Each row is a point on a landscape with many valleys, with its height.
From any point a ball takes the steepest step (drop divided by distance) to one of its 2 nearest points. It stops when none of these is lower. Distance is the straight distance between rows; heights are no part of it.
Poro: [138  76 130 127 101 105 155  95  90 144 122 125 118 190 108 112 113 182
 100  92 137  84 108 140 187  96 133 101 118 157 106 106 172  89 105  89
 125 109 126 175 107  92 121  55]  (h 4.06)
zap: [126 139 176 126 146 112 165  89 116 111 178  95 130 163 172 118 122 155
 110 193 112 108  99  94 145 172 143  77 137 163 115 125 129 120  90 162
 135 177 173 155 180 113  87 133]  (h 2.35)
kesa: [155 139 158 138 130 134 102 151 128 111  99 128 135 160  52 104 105 112
 144  92 145 158 160 138 121  99 180 142 100 114 183 147 121 190 118  88
 174  64 113 134  84  99 110 124]  (h 3.28)
vul: [161 122  68 137 161 143  75 177 139 106 100 135  74  49  88 153 137 107
 149  69 160 137 171 161 113 127 151 136 128 130 139 150  98 120 106 160
 196  67  95 134 152 126 144 177]  (h 2.96)
fuvud: [ 91 101  93 103 120 125  98 118 135 137 135 179  77  95 160 139 112 155
 161 142 103 126 133 186 134 106 150 110 119 164  89 124 121 100 132 126
 153  94 185 127  99 201 136  92]  (h 6.19)
Sem: [ 95 112 226  89 130 107 144 135 136 133 117  82 121 136 158 112 140 143
 155 159 112 206 132  73 124 195 169 108 162 158 139 103  93 183 111 107
 123 168 140 143 127 147  64 130]  (h 5.11)
basi: [104  64 147 126 126 129 114 136 102 182 134 123 144 138 152 159 113 183
 146 123 159 119  81 157 126 145 159  88 126 105 125 147 144 134 138  66
 112 130 141 147 100 141 140  48]  (h 5.52)
gaz: [137 201 134 148  95 146 129 141 179 117 163 119  89 152 173  87 140 112
 126 167  94 134 123 119  98 114  68 170 126  86 160 119  90 143 152 190
 111 130 180  83 141 154 117 174]  (h 1.99)
Veves: [113 106  59 101 168 148 116 142  84 150 107 116 161  79 120 162 176 138
  75  86 137  75 107 139 136 127 145 150 102  94 107 164 148 108 133 153
 124 115 103 121 155 129 130  88]  (h 4.98)
zib: [152 122 157 157 128 102 176  79 124  80 115 145 193 133  97 118 131 100
 116 108 121 177 172  61 123  77 109 103 131 153 109 104 129 106 121 114
 105 172  55 103 111 119 119 158]  (h 5.42)
tak: [107  87  61 155 130  80 109 142  88 134 156 119  83 122  43 137 101 127
 163 126 111 170 103 178 102  99 145 138 116 146 171 167 110  99 129 153
 136  29 157 137 118  95 125 107]  (h 5.80)
teg: [124  76 160 102 126 115 171 114  72 179 116  72 118 171 142 123 159 202
  62 119 135 103  87 107 205  97 103  97 130 131 102 115 141  86 105  93
 106 138 177 136 121  83 107  44]  (h 3.58)
tepa: [141 160 146 114 146 178 111 166 183  94 135 175 126  90 180 103 127 153
 185 128 106 142 148 159 155 151 149 159 156 158 108 148 106 179 124 100
 130 167 149 132 114 141 137 176]  (h 5.26)
zut: [114  96 155 134 119 112 113 147  93 190 123 106 166 165 144 171  94 119
  97 146 130 119 142 113 108 142  99  81 120 149  96 150 142 131 160 106
  90 165  93 152 109  78 159  89]  (h 4.79)
tenov: [110 128 163 100 117 138 127 136 148 148 106 132 154 165 137  91 180 111
 143 137 119 164 122 100 163 129 131 160 133  89 159 122  86 159 135 109
  54 162 126 103 123 139 118 107]  (h 5.74)
sene: [162 170 161 113 154 156 128 154 123 101  71 100 143 114 144 118 159  84
 123 126 155  97 109  95  40 157 174 159 125  57 164 139 138 175 120 138
 177  88  89  86 170 108  88 158]  (h 3.48)
Bef: [150 150 125  78 160 163 143 146 100  97  77  91 165 122 146  94 226 122
  76  85 147  53 115  61 124 125 148 168 139  97 104 112 154  95 114 115
 163 119  70 100 187  78  91 118]  (h 4.21)
taluz: [129  97 109  79 149 111 168 107 139  94 142 148 168 140 159 136 172 153
  81 139  90 101 107 105 129 146 113 163 128 188  27 150 148 123 100 107
  83 186  85 139 152  75 139 101]  (h 0.41)
Zore: [135 149  95 125 117 128 130  95 149 104 161 129 153 137 121 104 128 160
 133 151 138  60 102 145 173 142 137 127 125 166 138  90 140 116  91 104
 134 119 146 195 148  80 156 137]  (h 0.90)
sila: [ 93 122 134 122 146 121 144 102 100 162 170  99 120 127 129 125 109 164
 136 184 120 135 100 154 149 186 156 107 132 164 127 152 127 129 108 154
 123 168 183 150 131 119 107 141]  (h 2.87)
tilip: [141 153 108 141 125 160  29 151 179 124 127 145 121  89  95 143 115  95
 205 131 163 138 162 168 106 136 121 120 142 114 140 102 119 158 131  86
 165 116 111 172 106 110 189 173]  (h 2.11)
zibi: [152 119 132 160 158 144 181  92  79 108 130 140 187  73  99 138 122 107
 118  87 148 161 163  89 115  95 142 146 117 171 130  85 105 119  99 122
 129 108  68 126 137 117 140 134]  (h 5.14)
nuto: [139  81 103 154 126 128 142 125  90 147 110 146 156 116 101 168 101 127
 104  53 168  92 143 159 118  87 121 114 101 146 120 108 158 109 137 104
 146  73  80 167 127 135 164  86]  (h 4.72)
totot: [146 138 107 134  79 135  88 148 140 140  94 147  90 141  96 135  97  82
 130  92 138 137 194 139  67  85 111 135 105 131 140 114 143 154 157 125
 184  52  82 152  89 185 145 138]  (h 5.24)
birat: [121 132 139 157 135 131 208  79  75 137 176  99 159 118 127 127 136 181
  74 136 148 104 100  87 169 127 135 107 120 120 146 111 165  73  93 112
 124 157 145 134 152 135 121  84]  (h 4.53)
ledun: [130 140 159 153 127 135 123 157 100 160 134  87 148 176 143 163  76 138
  60 127 105 126 160 119 115 115 158 106  91 111 114 193 147 172 155 151
 160 133 152 115 109  94 118 119]  (h 4.15)
bosi: [118 118 117 169 145 117 114 159 139 147 135 130 161  91 130 134  89  79
 129 142  76 156 147 140  66 102  59 137 131 154 100 147  98 121 157 187
  77 131 113 118 140 121 166 131]  (h 5.97)
vubur: [143 115 198 144 122 105 133 120 147 118 128  99 144 192 111 121 104 111
 149 135 128 173  87  87  72 153  96 110 124  74 149 149 119 158 152 154
 113 161  97 113 116 127  69 136]  (h 4.54)
Sisib: [152 111 152 149 127  71 179  96 106 104 126  85  73 142 123 126  96 161
 148 133 140 132  79 113 157 118 111  90 149 140 144 119 133  49 103 109
 168  92 175 124 151  86  89 149]  (h 5.23)
tulib: [146  96 158  62 125 122 153 130 139  96 103 151 155 123 129 159 145 119
 136  88 120 164 120  99  63 201 151 159 136 155  73 143 128 183 106  96
 118 156  48 122 129 139  93 127]  (h 5.65)
gebav: [ 99 126 115  75 129 139  82 154 121 158 110 148 141 138  92 104 165 117
 160 118 140 143 117 134 147 149 164 141 130 100 155 110 115 148 130 103
  93 115 124 121 104 132 123  95]  (h 5.98)
pateb: [119 134  92 145 153 132 153 111  93 137 180  88 146  99 107 125 159 142
  80 141 118 110 106 102 181 138  90 136 142 164 122 121 128  69 112 136
  78 170 140 134 155  86 164 116]  (h 4.81)
Veka: [109 144  55 132 100 111  50 155 120 186 160 115 105 110 127 161 108 138
 126 177 132  93 136 178  89 139 105 102  80 125 110 159 129 118 146 165
 151  93 179 159 130  88 168 134]  (h 6.47)
fafip: [126 157  83  83 160 160 138 142 109 104 139 124 116  74 158 130 179 121
 100 144 126  52 111 117 120 176 201 184 123 135 130 151 155 130 125 173
 154  96 146 104 161 118 109 127]  (h 1.96)
lakam: [112 167 119 107 148 177 144 119 102 114 134 153 146  95 150 126 170 103
 110 174 128 105 131 134  92 168 249 179  98 112 170 125 150 200 128 154
 167  87 154 132 134 162  90 101]  (h 0.63)
vuse: [126 132 113 137 108 103  54 162 133 180 135 106 138 110 138 116  92  98
 170 195 119 122 115 143  62 134 113  93  98 144 139 151  89 136 142 170
 133 100 170 134 133  81 122 164]  (h 6.32)
kupek: [121 123  85 155 130 104 178 112  67 159 155  54  98 107  96 125 125 179
  62 118 152  75  91 130 185 129 137 107 125 151 158 126 177  76  97 116
 154 105 179 147 155  89 129 109]  (h 4.69)
dep: [141 116 109 147 139 106 121 136 121 128 149 121 103 119 129 113  90 141
 128 170 101 118 151 141 156  68  86  66 120 147  98 146  98  64 117 177
 142 101 189 124 142  74 153 175]  (h 6.86)
vur: [133  89 144 117 117 107 168 111 108 109 102 136  99 167 123 137 129 139
 115  70 138 148 116 101 160 102  67 110 152 154  89 107 119  50 145 119
 115 124  84 108 132 113 105 120]  (h 2.32)
kimav: [133 116 178 163 113 100 163  93 132 129 141 123 147 189 141 153 102 137
 116 160 123 160 114 119 117 110  88  78 122  62 132 149 141 112 150 159
  80 208 134 111 116 137  98 114]  (h 4.03)
ror: [125 112 116 138  84 130 116 108 110 142 122 158 128 173  84 125 115 131
 122  71 164  93 137 147 127 109 161 116 126 156 141  73 170 118 131  76
 160  79 104 180  99 152 133  62]  (h 4.44)
ket: [102 110  64 135 130 144 128 114 101 127 105 155 111  72  74 157 135 111
 139  65 186 167 207 159 174 101 166 133 131  95 155 123 143 104 108 131
 147 134 121 118  94 180 129 144]  (h 4.16)
bokas: [138  64 122  94 122 117 131 118 130 116  85 174 105  92 162 135 124 123
 183 107 136 124 137 147 137  82 117  89 131 135  98 113  96  78 139 129
 129 114 120  99 119 179 132 116]  (h 5.96)
masog: [162 104 168 132 138 111 164 140 146  58 114 141  93 139 142 117 100 161
 150  82 121 153  93  96 145 121  84 156 157 154  95 133  87 108 132  97
 144  98 116 110 145 124 112 153]  (h 1.49)
Rig: [123 139  98 153 117 132 155 124  77 149 147  98 107 115 126 151 129 146
  65  94 142  59  88 122 139 145 120 161 114 136 149 106 168 103 128 132
 151  68 140 153 153 117 140  86]  (h 4.46)
sapof: [125  64 152 136 146  97 199  71 104  90 152 148 159 128 142 133  97 158
 153 146 120 176 122 132 166  83 111  91 131 154  91 145  99  72 118 130
  76 175 135 114 129 120 108 140]  (h 3.98)
Tugab: [139 140 144 173 140  88 166 105 123  87 151 113  95 147 115  96 111 149
 157 132 129 173  89 118 136 107 119 127 135  91 161 142 101  88 114 150
 149 106 190  70 157 116  68 162]  (h 5.51)
vit: [135 202 168 176 107 161 142 139 133 128 135 103 169 156 177 110 141 112
  95 160 135 135 134  82 108  92 115 147 105  43 193 111 141 193 177 161
 135 124 126 108 147 144 145 167]  (h 2.13)
liko: [124 107 116 123 137 117 143 157  78 150 106  83  79 135 118 136 149 150
  65  67 119 116 113  96 174 115  42 133 150 156  93 115 118  51 133 128
 113  95 142 110 147 100 123  74]  (h 2.92)
Nekip: [133  87 114 116 120 110 124 105 158 117 105 175 156  93 119 143 111  83
 175 132 125 142 135 144  71  93 128  98 116  93 118 151 101 119 134 157
 109 135 100  94 110 171 111 139]  (h 5.69)
tiru: [125 125 155 122  96 112 138  73 167 135 104 152 189 137 136 131 130  80
 133 171 144 124 173  97  99 148 177  80 121 115 142  55 180 171 125 103
 116 169  66 172 103 175 140 108]  (h 6.30)
fusu: [124 104 133 119 122 109 102 149 114 181 111 120 130 155 121 140 109 113
  95 136 110 154 168 135 167  87  68  74 133 128  93 136 113 100 153 154
  58 178 145 115 104 107 158 118]  (h 4.38)
Gavib: [124 106 112 126  95  91 138  92 142 154 151 172  73 165 147 168  84 110
 106 154  99 100 128 168  80 153  96  94 104 173  72 127 159  95 148 151
 119 136 138 149 102 177 138  78]  (h 6.50)
lipof: [136  68 148  76 103  92 146 100 143  95 125 153 152 161 116 169 126 162
 150 109 145 168 111 131 115 189 144 103 141 160  73 136 144 150  98  58
 123 173  71 170 116 116 107 122]  (h 5.85)
misu: [146 113 186 109 114 125 140 131 100 158 100 100  94 206 200 120 139 159
  75 145 106 107  96 101 170 114  63 118 133  99 115  85 100 106 128 113
  93 114 182 128 144 101 136  62]  (h 3.43)
parot: [115 142 139 144  97 118 142 102 159 121 158 148  86 128 115 127  96 117
 127 128 106 162 162 144 168 149 103 132 151 157 137  88 138 118 134 119
  91 181 132 134  96 164 158 159]  (h 4.29)
gubem: [156 139 124 121 144 114 115 133 133 127 123 103 152 116 102 130 127  82
 119 121 128 101 113  95  62 145 108 146 120 147 124 126 114 114 115 154
 121 101  73 134 161  85 134 134]  (h 2.57)
libom: [130 184 105  88 138 136 110 154 146 105 105 137  99 103  76 105 167  95
 136 122 134 126 171 123 129 180 219 170 122 137 165 133 130 172  99 147
 164 117 149 120 115 137  93 168]  (h 3.22)
kesi: [ 66 157 118 104 115 163 116 141 113 160 156 146 127 121 177 130 170 139
 134 172 112 112 127 138 107 162 225 151 106 115 159  98 158 189 148 124
 142 119 186 143 114 186 129  58]  (h 2.10)
mazul: [143 189 127 134 136 165 108 154 170  95 172 114 131  61 185 126 157 126
 122 158 106 117 120 135 127 173 122 186 169 101 121 142 140 139 167 183
 100 208 133  84 159 107 124 195]  (h 4.13)
Vov: [100 167  61 108 137 155 100 143 157 111 133 182 110  71  96 131 169 107
 126 107 132 130 191 162 166 143 192 171 127 125 137 135 146 153 118 137
 152 149 136 111  95 189 140 154]  (h 3.66)
ratog: [105 156 108 108  93 121  95 110 171 138 102 180 139 121 135 110 152  79
 137 160 126 115 172 150 138 135 152 117 121 106 118  73 178 142 147 106
 100 175 116 142 111 180 170 112]  (h 6.12)
Gotug: [104 150 169 162  91 115 147 107 136 163 161 122 140 186 171 149 126 115
 103 191 133 118 112 120  86 158 112 100 113  53 165 113 145 155 164 188
 112 162 163 129 135 178 122 110]  (h 4.62)
tivar: [129 159 112 144  82 112 112 116 158 142 153 136 106 175 125 141 106 118
 119 168 126 111 124 140  83 134 131 129  93  99 151 135 145 155 156 158
 150  92 163 141 108 160 129 132]  (h 5.02)
Viga: [133 105 185 116 102 122 146 118 125 145 114 112 109 152 219 143 123 138
 131 143 148 119  73 101 122 148  68 112 144 136 111  75 112 107 155  97
 100 118 131 133 162 152 148  94]  (h 2.71)
lokog: [128 132 117  88 127 107 102 129 159 134 102 163 107 151 140 153 105 116
 118 157 118  93 156 150 136 129 166  68 112 143  77 179 165 137 127 136
 147 162 150 134 111 136  97 138]  (h 2.45)
muz: [135 166 102 112 132 170 120 101 155 109 156 137 139 110 122 149 155 142
 131 132 168  65 137 158 183 179 188 144 139 160 113  88 207 159 112  75
 151 154 115 188 124 123 162 124]  (h 1.38)
melis: [138 120 142  99 171  91 136 158 102 114  97  88 140 137  98 116 150 143
 118  87 108 169 105  78 100 142 120 132 135 136 100 184  93  94 101 116
 136 136  99  65 155  59  82 125]  (h 1.77)
gudas: [154 137  94 139 121  99 109 131 134 112 121 135 106 151  48 104 106 123
 149 104 146 149 163 147 148 104 148 107 126 127 162 160 124 120 123 139
 147 106 138 132 100  98 108 168]  (h 2.55)
Sef: [126 153  83 130 124 133 135 119 100 126 110 124 145 107  99 103 187 112
 116  71 185  92 132 106 150 124 106 145 141 101 174  54 127  87 118 128
 119 102  87 137 149 120 136 122]  (h 4.43)
lekik: [132 115 161 137 176 103 130 141  80 140 105  75 144 148 112 121  83 152
 126 135 120 151 125 110 136  94 145  79 116 130 105 201  96  93 128 129
 159 132 151  94 141  58  87 154]  (h 2.73)
tuz: [140 170 129 117 153 158 143 152  89 119  69  93 146 122 124 105 201  82
  98  74 151 103 123  56  69 114 123 195 149  77 157  96 135 125 116 134
 174  64  63  92 190 130 104 120]  (h 3.88)
mamok: [118 169 125 148 176 162 149 115 109 112 166 113 185 116 167 114 167 126
  65 157  78 116 111  92 156 103  81 169 124 124  91 136 136 106 144 145
  58 179 113  97 166  77 180 117]  (h 5.09)
nafo: [145 132 185 161 143 135 167 110 141  81 132 127 120 133 131 135  83 174
 162  80 147 166 109 138 180 144 108 130 162 134 131 130 129 134 139  83
 149 168 117 131 128 118 127 195]  (h 0.48)
doguk: [144 188 154 140 117 190 164 142 171 107 127 145 124 202 209  99 149 115
  92 154  97  80 126 123 102 113 111 209 144 104 146 139 151 197 166 160
 119 138 123 108 153 189 131 124]  (h 1.90)
Ruv: [138 151 170 135 110 158 123 120 193 106 146 150 111 226 165 133 122 120
 100 139 107 113 100 143  87 175 108 170 138 122 117 160 142 209 167 149
 121 154 116 139 128 157 109  99]  (h 2.75)
dol: [125  85  85 136 136 122 113 131 158 115 136 130 120 108 108 124 154 146
 122 103 110 124 130 164 232  82  49 120 161 160  76 127 113  73 106 117
  80 163 114 152 143  95 200 149]  (h 3.73)
leza: [103 155 202 148 125 146 126 161  86 169 134  76 121 132 175 141  95 151
 113 137 114 161 133  95 117 170 156 114 127 114 167 140 131 190 169 137
 151 143 168 122 119 124 111 123]  (h 4.41)
Manef: [161 110 207 142 104 145 104 125 208 111 105 135 170 174 127 104 113  96
 193 137 132 162  91 113  55 146 100 133 131 105 144 133 116 203 126 100
 111 128  47 138 107 153 101 154]  (h 4.86)
pulu: [116 115  79 160 127 145 116 122 102 121 113 146 123  32 131 152 145 117
 153  96 175 164 151 151 147 106 140 131 135  65 165 120 104 101 125 162
 127 127 146  75 111 199 131 169]  (h 4.61)
kupo: [ 83 120  58 120 135 135 115 129  90 170 126 142 162  57 131 178 164 100
  97 147 138 103 149 145 125 132 153 117 104  86 120 144 154 103 142 167
 103 151 118 111 127 153 150 114]  (h 5.31)
Miv: [105 147 169 171 122 128 177 119 110 135 180  88 139 127 117 133 109 128
  96 135 106 187 140  70 157 161 118 139 146 161 145 104 129 136 141 141
  87 177 120 128 106 138 139 133]  (h 4.60)
nada: [120 169  87 122 132 171  94 162 160 121 150 125 111  70 199 147 174 153
 119 145 146  85 125 161 189 153 128 161 156  92 116 143 175 138 161 136
 108 172 166 122 133 136 163 162]  (h 4.52)
zur: [112  84 168 135 146 107 142  97 115 155 157 136 147 130 156 140  71 159
 144 172 105 174 122 152 137 135 123  83 119 132 105 159 108 132 133 145
 100 195 157 129 122 124 110 137]  (h 3.39)
furu: [154  92 168 122 113 103 195  91 112  88  91 148 162 170 102  95 119 105
 142 103 137 145 143  79 109  52 139 115 116 125 143  91 112 114 127 120
 143  98  80 116 119 124  87 106]  (h 5.70)
tuk: [147 125 129 139 137 104 140 116  95 131 101 115 159 183 101 133  97 124
  99 134 132  87 135 110 108  88 157  89  72  95 115 178 146 138 137 140
 159  95 123 125 137  87 104 123]  (h 3.52)
pim: [139 130 116 102 133 123 143 103 166 106 114 156 123 144 160 137 133 117
  91 127 103  92 129 124 152 141 114 138 124 144  65 146 148 123 136 130
 112 175 120 116 147 143 124 129]  (h 1.72)
lof: [165 116 167 143  99 129  83 114 222 106 124 161 152 159 114  93  88  71
 196 172 117 160 140 158  59  79 129 117 118  96 133 120 131 194 126 127
 133 119  76 141  66 192 100 166]  (h 5.12)
Dov: [147 117 140 143 120 151 115  99 163 138  89 151 171 106 114 127 114  59
 176 147 151 135 142 162  33  81 124 134 113  71 149 110 146 170 133 125
 133 107  61 130 103 211 134 142]  (h 5.38)
guz: [142 163 157 164 121 140  95 145 207  93 162 149 122 181 122 123  97 124
 138 153  88 117 110 135 105 165  82 173 137 115 126 158 127 180 149 141
 114 168 120 150 143  94 138 166]  (h 3.38)
gal: [139 146 114 117 143 107 111 131 167 107 121 105 124 153  56 124 125 126
 153 131 146 127 117 124 130 143 148 117 141  88 154 183 117 108 104 148
 146 159 119  92 132  73  90 191]  (h 1.80)
ramo: [ 89 101  90 103 143 119  98 136  93 155 125 120 125  86  84 129 128 139
 176  93 143 136 123 159 149 145 169 119 144 145 152 118 107 114 105  78
 131  81 135 145 113 124 151  98]  (h 6.18)
vek: [165 127 124 146 128 143 123 126 122 132  99 159 146 133  96 165 101 106
 108  72 138 128 165 142  65 113 130 146 103 128 109 143 156 169 153 110
 173  87  56 153 114 155 151 134]  (h 5.01)
Lole: [143 117 122 144 128 160  98 136 126 112  96 155 129  65 135 109 143  99
 196 118 170 167 167 144 116  65 165 125 109  71 181 108  67 147 116 142
 153  87 152  85  98 180 129 174]  (h 5.07)
vire: [117 116 126  84 149 128 137 121 120 123  97 170 130  99 146 111 121 125
 160 141 115 131 147 137 140 133 197 110 121 137 108 167  95 127 108 154
 152 153 172  82 111 155  68 150]  (h 3.12)
zepog: [147 121 147 122  92 110 120 131 145 151 129 116  63 186 153 139  95 162
 134 146 151 102  90 141 166 150  79  80 145 153 123  94 144 108 144  97
 142 104 172 170 126 119 144 108]  (h 2.06)
pugib: [142 189 130 162 125 167 144 129 142 106 134 123 132 170 154  85 142  96
 102 121 104 102 119  93 104  93  69 197 138  98 157 118 120 163 146 154
 124  83 107 102 167 162 157 142]  (h 0.88)
bemo: [ 97 106  69 108 127 137  90 129 115 172 114 145 136  73 132 155 150 129
 123 147 143  96 165 190 184  98 141  80 115 102 113 142 154 103 133 122
 123 153 159 133 110 150 164 129]  (h 5.59)
Gep: [113  88 146 133 145 120 195  82  87 131 132 118 155 103 139 130 143 193
 118 121 143 141 109 113 209  92 119  95 126 102 122 132 137  65 106 102
 103 182 137 106 124 140 122 109]  (h 4.19)
nov: [150 125 103 116 161 124  99 165 119 112  82 114 135  65 124 152 136  84
 125  81 131 118 145 120  81 133 105 123 125 122 113 140 101 106 116 154
 158 111  75 101 164 126 128 165]  (h 3.04)
Siv: [133 158  74 112 157 120 139 140 125  88 107 115  80  84  97 125 166 123
 119  99 146  94 125 130 147 152 169 156 123 116 152 155 134 102  98 155
 190  78 158  85 158 111  88 152]  (h 2.67)
tuvar: [ 89 125  85 131  82 106 111 120 139 172 135 163 140 125 155 150 115 128
 120 170 126 123 183 175 155  99 125  78 112  87 118  97 195 103 152  88
  88 186 137 147  78 186 188  79]  (h 5.88)
Mopal: [157 158 131 137 131 109 150  96 151  74 150 112 129 175 114  98 115 144
 125 166 135  86 107  95 139 166 154 109 137 170 131 116 127 126  91 119
 173 117 147 145 172  73 104 169]  (h 1.65)
nefe: [135 192 131 146 129 154  90 161 179 124 173 110 115 118 121 121 117 132
 168 172 127 130 122 152 136 206 132 156 160 134 137 162 149 164 145 161
 134 200 149 137 138  81 125 210]  (h 3.78)
sop: [128 161 174 167 146 147 167 109  94 129 166 115 173 105 123 114 110 116
 121 127 132 155 137  82 128 133 141 149 120 145 174  89 108 168 123 121
 123 120 106 129 121 121 146 128]  (h 4.88)
veki: [119 105  86 128 137  88  82 156  95 147 122 125  84 109  57 159  93 143
 162  93 138 144 130 190  91 132 185 138 119 178 144 148 123 135 103  90
 185  29 161 168 113  98 151  80]  (h 6.11)
dosuk: [128 127 114 156 107 105 129 121 136 144 148 138 111 136 115 129 100 121
  98 124  94 143 163 140 189  96  58  96 140 173 101  99 142  84 147 112
  69 178 111 150 112 115 197 128]  (h 4.04)
gomu: [112  73 148 158 113 129 136 114 106 185 121 135 180 106 159 173  91 135
 124 128 131 130 126 155 128 130  95  91 117 102 106 137 171 137 164  95
  68 181  92 142 122 133 174  73]  (h 5.13)
Makek: [135 151 111 139 125 151 136 151  74 131  92  91 119 107 109 131 186 109
  76  44 168  76 109  96 112 136 106 189 141 109 160  81 161 110 128 127
 152  64  81 127 167 128 129  77]  (h 4.17)
Kufo: [130 137  56 142  74  95  93 138 147 127 159 137  76 160  73 131 117 101
 148 149 110 119 115 173  51 112 146 150  80 144 157 149 118 141 120 150
 154   8 164 145 103 144 125 110]  (h 5.40)
bebip: [ 85 130 128  84 100 129  97 122 153 167 152 149  73 203  98 122 125 154
 132 143 107 152 137 165 171 158 157 123 149 163 118 122 148 146 129  85
 123 166 181 152  68 148 127  58]  (h 3.45)
Finag: [ 75 126 127  93 116 135 123 127  97 183 153 134  77 154 129 137 144 152
 111 141 115 115 107 125 138 204 173 149 133 163 127 103 153 146 137  98
 113 132 162 149 101 170 129  43]  (h 2.97)
rusa: [119 120 119 162 131 105 170 113  70 120 114  81 133 114  85 114 141 136
 112  92 179 134 107  82 141 116 103 122 154 115 192  55 124  51 105 110
 141  75 120 111 148  93 100 105]  (h 4.71)
lig: [155 145  97 127 148 166  55 164 137 114 124 150 113  57 102 154 134 112
 150  85 158 110 167 163 122 147 131 141 134 168 107 117 117 142 108  97
 178  77  97 179 141 108 205 159]  (h 2.53)
dufit: [147 116 135 145 117 131  72 150 162 136 127 143 108 142 143 138  91 134
 171 131 140 110 110 157 123 129 107 112 147 139 121 120 110 126 153  77
 146  77 146 166 123 103 164 129]  (h 1.28)
mino: [141  91 200  90 132 114 143 150 145 107  89 126 142  90 135 124 131 115
 168 114 116 202 125  90  77 162 136 132 140 161 122 116  64 164 111 107
 135 118  94 106 103 158  74 140]  (h 5.37)
siso: [130  96 144 166 114  85 185  95  93 138 157  81  86 143  92 141  82 156
 133 121 163 153  78 121 145 131  93  73 158 132 179  87 131  55 121 126
 106 121 133 148 126 112 122 102]  (h 5.00)
Ranin: [162 110 151 147 131 149 131 105 136  76  95 141 146 152 104 130 118 151
 166  86 197 138 118 147 164 113 136 127 146  62 172 112 129 145 123  71
 147 127  93 128 120 114 118 151]  (h 1.64)
Teduk: [145 103 163 128 129 135 110 135 187  91 140 171 145 103 136 105 104 133
 213 146 105 167 128 124 110 149 125 146 143 194 105 107  84 166 100  81
 127 129 106 172 139 112 155 187]  (h 5.48)
poveg: [122 103  77 144  97 106 105 119 114 160 160 128 110 139 156 139  96 158
 124 189 131  83 118 174 129  76  91  82  83 128 132 139 110  88 135 154
 125  70 199 151 117 120 164 109]  (h 6.66)
pud: [ 89 114 240 127 137 123 151 138 100 140 131  75 135 150 187 133 124 185
 132 156 131 187 113 110 152 191 177  89 161 122 154 148 139 184 117 115
 135 183 187 143 142 143  79 136]  (h 4.83)
rogo: [107 162 119 103 150 168 135 145 112 142 116 106 122  60 178 112 184 160
 145 125 148 122 108 138 234 131 132 150 157 114 148 123 119 104 111 124
 114 171 176 103 135 146 148 175]  (h 4.82)
pega: [114 132 109 162 103 130 106 158 138 166 116 136 125 131 146 124 118  72
  98 140  88 153 176 125  77  74  32 142 116 155 116 105 112 143 161 163
  81  98 107 117 112 192 190 115]  (h 5.72)
gudok: [136 101 144  79 111  88 151 105 194  79 145 161 126 156 115 115 125 139
 172 148  94 178 142 118 138 158 146 112 147 207  78 115 115 134  88  91
 111 177 107 157 117 123 110 168]  (h 5.64)
nes: [112 109  91 112  94 107 138 121 112 161 152 148  50 126 124 170 103 151
  77 146  95 116 155 173 147 122 124 119 107 186  72 149 160  89 145 145
 154  96 171 141  88 183 134  76]  (h 6.36)
dav: [117 146 139  87 167 112 133 151 130 120 124 102  93 165  80 104 145 137
 119 129  88 155  99 109 125 164 127 164 153 137 121 192  95 114 103 149
 111 173 143  75 145  68  71 145]  (h 0.77)
zura: [140 131  91 123 101 125  97 154 156 127  92 163  76 105 130 111 117  70
 128 111  94 149 195 136 100  51  96 126 108 144 126 106 107 122 140 165
 135  63 105 115 109 197 161 139]  (h 5.47)
mavod: [140 111  90 144 136 149 117 150 155  92 120 195  96  77 113  92 138 102
 172 108 117 159 178 156 108  35 146 148 114 143 145 104  62 129 113 154
 159  42 131 110 112 193 143 160]  (h 5.46)
Biv: [116  92  73 112 158 127 116 155 137 116 119 119  81  99 120 112 181 149
 109  69 109 100 102 117 207 105  56 149 161 163  93 120 100  58 107 144
 106 103 127 134 158 114 144 125]  (h 3.37)
folu: [ 90 128 102 121 139 143  99 137 139 167 173 161 146 164 115 120 111 163
 121 156 100 133 138 182 164 118 161 122 114 157 112 173 135 168 138 107
 108 160 172 162  90 119 157  81]  (h 3.97)
pez: [140 200 145 151 130 184 127 154 137 114 116 114 147  86 173 126 152 106
 119 138 147 119 157  96  86 121 149 156 124  48 174 146 143 179 150 166
 176 150 128  80 140 139 122 193]  (h 2.93)
bibus: [135 135 130 141 140 120  95 152 149 156 149 121 150  55 143  99 105  86
 170 189  83 146 109 123  25 141  95 125 102 152 120 135  64 135 123 207
  96 137 142 111 126 113 108 164]  (h 6.17)
Gizor: [122 166 164 111 152 173 139 137 116 120 142 108 193 175 176  87 191 125
  98 148 100 145  96  58 130 119 120 170 139  83 135 107 113 130 148 122
  54 180  98  84 164  93 137 107]  (h 5.43)
zonoz: [131 157 179 159 130 139 108 161 121 134 127 108 128 129 118 106  93 133
 144 115 115 174 150 129 116 147 177 158 116 121 174 157 111 219 135 108
 180  97 151 127 110 116  90 151]  (h 3.87)
belid: [108 160 120 100 145 154 113 151 161 123 126 130 117 104 160  95 155 164
 203 131 131 142 114 179 220 140 140 147 175 142 136 151 101 129 119 122
 121 190 207 122 117 147 122 176]  (h 5.03)
zofa: [145 130 103  94 174 152 148 110 123  94 107 134 187 146 137 115 182 139
  95  98 140  53  87 112 116 123 156 165 111  87 123 173 147 133 123 122
 126 127  90 108 168  83 105 107]  (h 4.57)
pali: [142 123 114 110 171 111 146 123 132  92 165 134 191 148 108 133 139 126
 125 135  96 126  73  91  71 143  89 172 131 181  79 159  96 119  93 135
  86 154  55 138 175  55 131 132]  (h 1.82)

Call two points neighbours if one is among the 2 nearest of the other. Go from one point of each pair to the other, from neighbour to neighbour, staying as low as possible. Name the highest point that can't be avoided.
pugib and taluz: zura
taluz and dufit: nov
lakam and Zore: folu

Where does a ball stop that starts at each point below?
ratog: tuz
gebav: Zore
Veka: dufit
nuto: dufit
Sem: dav
Lole: lakam
gudok: pugib

Write out the way that a ball takes from each point below.
ramo: gebav tenov Gizor mamok pateb birat Gep sapof zur sila zap Mopal Zore
poveg: Veka vuse bibus bosi pega zura totot vek nuto ror Poro teg misu Viga zepog dufit
tulib: mino Sem pud leza zonoz kesa gudas gal dav
